Each scene shows the same named points in several views. A view is turned or mirrored, and shifted as a whole, has a little noise and may leave points out.

Scene 1
View 1
k15: [-23   3  -5 -10 -16  16  -3 -28  65  37 -31   0 -13   8 -22  -5  24  -3
 -15  10  55  -9 -27 -20   1  12]
k500: [  7   5 -10  17   1   9  23  -5   8  19 -15 -11 -19  41   9 -21   2   0
   3 -27  35   1   1  -4  -6  48]
k598: [  1  13   3  -3 -32   9   2 -16  -9   6  -9  23   8  14  16 -12   3 -18
   8  26  15  13  19   7   2   7]
k794: [-10  16  -2  -8 -12  17   1 -15  14  19  -5   9  -8   6  -2 -10   7 -14
  -3  21  43  -4  -2  -8  -1  11]
k974: [-16  14   5 -18 -39  15 -13 -28  21  15 -17  30  13  -5  -1  -1  14 -20
  -2  47  30   6   1  -2   5 -13]
k87: [-14   8   7 -17 -50  11 -12 -32  27  15 -28  35  18  -1   2  -2  19 -16
  -2  46  20  11   3   2   7 -15]
k345: [ -7  19  -3  -5 -11  15   3 -10  -3  14   2   9  -7  10   5 -12   0 -17
   1  18  37  -2   6  -2  -3  14]
k238: [ -2  15   6 -10 -39  10  -4 -21  -3   7 -12  31  13   7  14  -8   6 -19
   5  35  15  13  16   9   5  -4]
k808: [  1   3  -3   6 -20   8  11 -17  18  19 -23   7  -5  30   8 -16  10  -5
   5  -6  25   8   1   1   1  25]
k673: [ -6  -4  -3   5 -26   7   8 -24  47  27 -39   4  -8  29  -2 -11  21   3
  -4  -9  32   6 -11  -6   2  25]
k395: [-12  23   7 -21 -39  14 -14 -23  -6   6  -2  37  16 -10   8  -3   4 -27
   4  59  23   8  15   4   5 -19]
k862: [ -9  19  -4  -7  -9  14   2 -13   7  18   0   8  -7   7   0 -10   4 -14
  -1  22  42  -2   0  -6  -2  12]
View 2
k673: [ 27 -17 -22 -32 -41  14   0  32 -10  28   4 -16  -6  21  -7  31  23  24
  -2 -13  -7  25  -7  -6   6 -14]
k15: [ 25  -2 -20 -19 -40  33   1  23 -14  34  -2 -32   2  12  19  56  26  32
  10 -17   2  15   9  20   7   2]
k395: [-11  35 -20  -1 -16   8  14  16   2  -3  -1   7  12 -11  -6  -3   8 -11
  17 -18 -12  59  50  -5   2  27]
k862: [-15  -2   4 -17  -8  14  -6   2  -5  12   4 -11  17   4  -5   9   9   3
  19 -12  -8  34  22  -5   9   9]
k500: [  2 -46  11 -44 -16   6 -20  10  -8  26  11 -17   5  30 -23  14  13  16
   4  -2 -11  20 -23 -24   9 -24]
k238: [ -2  15 -21 -13 -20   3  10  22   1   1   3  11   5   0 -16  -6   9  -7
   9 -16 -14  55  31 -18   1  12]
k345: [-13  -7   5 -21 -10  12  -9   4  -4  13   5 -10  15   7  -9   9   8   3
  17 -10  -9  36  16  -9   7   6]
k808: [ 11 -21  -8 -32 -25   7  -5  22  -6  20   6  -7   0  19 -17  12  15  12
   3 -10 -11  32  -5 -15   5 -12]
k974: [  6  28 -27  -4 -26  15  13  22  -4   6  -3  -1   6  -4   3  15  12   2
  14 -19  -7  49  42   5   4  22]
k598: [ -6   2 -10 -20 -17  -1   3  18   2   2   6   7   6   6 -22 -10   7  -6
   9 -11 -16  51  21 -23   3   5]
View 3
k808: [  7  10  31  26  10 -23 -38  -6 -37   9  -2 -25 -14  22 -26 -39  -7  21
   4  12   1   5   6  12  10  11]
k673: [ -9  -1  17  21  13 -20 -34  -4 -35  13  13 -23 -23  25 -25 -56 -16  22
 -16   2  -3   5   7  16   1   4]
k238: [ 14  12  57  26  32 -31 -41 -20 -35  11  12 -28  14  24   1 -17  -3   3
  15  22  43  15  -6  15  21   7]
k87: [ -3   0  54  20  43 -29 -37 -20 -32  12  38 -27  10  25  14 -30 -11  -1
  -8  11  53  18  -9  24  15   1]
k794: [ -3  29  42  24  20 -25 -34  -4 -40   1  14 -13 -17  11  -3  -9   0  11
  -2  -2  17  14   1  12   5  22]
k974: [ -5   9  49  21  37 -29 -38 -15 -35   9  32 -22   1  21   9 -22  -8   4
  -7   6  42  17  -7  20  12   8]
k862: [  5  34  48  27  19 -27 -37  -6 -40   0   8 -14  -9  12  -3   0   4  10
   8   4  20  14  -2  10  10  24]
k395: [  8  22  68  23  42 -33 -39 -20 -37   5  29 -21  17  18  19   1   2  -4
  10  14  61  20 -12  17  20  12]
k598: [ 19  16  54  28  23 -31 -42 -18 -36   8   1 -28  11  23 -10 -18   0   7
  21  25  30  11  -4  13  21  12]
k15: [-31  10  14  15  23 -20 -30   5 -37   5  38  -9 -38  15  -3 -38 -14  15
 -38 -25   6  12   2  22  -9  12]
k345: [  7  34  45  25  15 -26 -38  -6 -41   2   2 -13  -9  14  -8  -4   4  12
  10   7  15  12  -1  10  10  24]
k500: [ 12  23  20  29  -7 -20 -37   1 -41   6 -24 -20 -26  18 -43 -34  -1  31
  12  10 -27   0  13   5   5  20]
View 4
k794: [ -9 -27 -19   2  -6  10  -7   1 -13  -2  -4  32  24  21  13  -3   6   8
 -11 -18  21  -8 -14   0 -22  -6]
k238: [-26 -13 -21 -23   1  13 -10  -3   3   8 -11  28  20  35  38  11  31 -13
  13   1  26  -6  -2  -7 -12  -6]
k345: [-12 -20 -12   1  -9   9 -14  -8  -8   4  -2  25  13  22  11  -7  16   5
  -4 -14  26  -2 -10   1 -27   1]
k395: [-29 -11 -38 -17   3  23 -17   2  11  -5 -11  24  10  35  50  10  25 -19
   4  -5  24 -12  -1  -9 -15 -36]
k500: [ -1 -27  18   1 -16 -10   2 -14 -26  24   4  34  30  16 -18  -9  15  26
   0 -11  26   5 -17   9 -30  52]
k87: [-24 -21 -32 -25  12  16   2  10  -1  -2 -16  40  38  36  53  26  17 -14
   0   2  17 -19 -11  -6   0 -20]
k15: [  4 -44 -19   6   5   6  14  16 -32  -8  -9  57  59  17  14  12 -19  22
 -36 -22   9 -23 -32   4  -7  -2]
k974: [-20 -24 -33 -15   8  19  -5   7  -1  -7 -14  36  30  32  45  15  11 -11
  -7  -6  18 -19 -10  -7  -8 -27]
k862: [-12 -20 -17   0  -9  13 -16  -5  -5   0  -2  25  11  23  14  -6  14   4
  -4 -16  26  -5  -9   0 -26  -8]
k598: [-23 -12 -11 -20  -4   8 -11  -8   0  13  -8  27  17  34  29   5  32  -8
  15   1  28  -1  -3  -4 -18   7]
k808: [ -8 -24   4 -11  -5  -2   4  -3 -18  17  -6  39  37  24   6   5  17  13
   2  -5  22  -3 -15   3 -17  32]
View 5
k238: [  2  -6   7   9  10  10  -6 -11 -11  -7  15   1  -7 -12  13 -17 -14 -18
  -6  -7  -7 -12   3  13   9  18]
k395: [  0   0  17   6   1  22 -14 -13 -29 -16   9  -4  -2 -27  12 -17 -11 -18
   1 -15 -16 -12   9  14  27  46]
k87: [ 13  -5  -6  -1  10  20  -3 -33 -13  -3  14  -1   8 -22  16 -21   1 -20
 -11 -13 -21  -2  15   4  25  38]
k794: [  3  -3  -3  19  15  -9 -16 -15 -14  13   2   1   9 -13   4   2  34 -20
  -4  -1  -9  -8 -11   1  -9  13]
k15: [ 23  -6 -35   8  22 -11  -6 -49  -1  32   0   2  33 -16   3   0  68 -27
 -19  -2 -22   6  -1 -19  -3  22]
k673: [ 20 -15 -36  12  28 -11   6 -42  18  28  15   8  15  -2  13 -11  31 -23
 -27   5 -12   3  -4  -9 -15  -6]
k598: [ -1  -6   7  16  13   2  -7  -7  -7  -3  15   2 -11  -6  13 -14 -13 -17
  -7  -3  -4 -13  -5  15  -2   3]
k974: [  9  -2  -1   5   8  13 -10 -26 -20   0   7  -3  10 -24  10 -13  14 -20
  -5 -12 -18  -5   8   3  20  39]
k862: [ -5  -3   8  22  10  -9 -19  -5 -16   7   2   2   2 -12   2   2  26 -19
   0  -2  -5 -15 -13   9  -8  12]
k500: [  1 -11 -11  35  25 -31  -8  -8  14  24  10  11  -4  10   6   5  29 -18
 -14  13   6 -12 -27   3 -43 -32]
k345: [ -4  -5   6  22  13 -11 -16  -6 -12   8   0   2   0 -10   5   3  23 -17
  -2   0  -4 -13 -14   8 -13   6]

In a view up to two points have been moved. Name them for each view, in the order of its rows, or write none.
view 1 => k862
view 2 => none
view 3 => k974
view 4 => none
view 5 => k395, k500
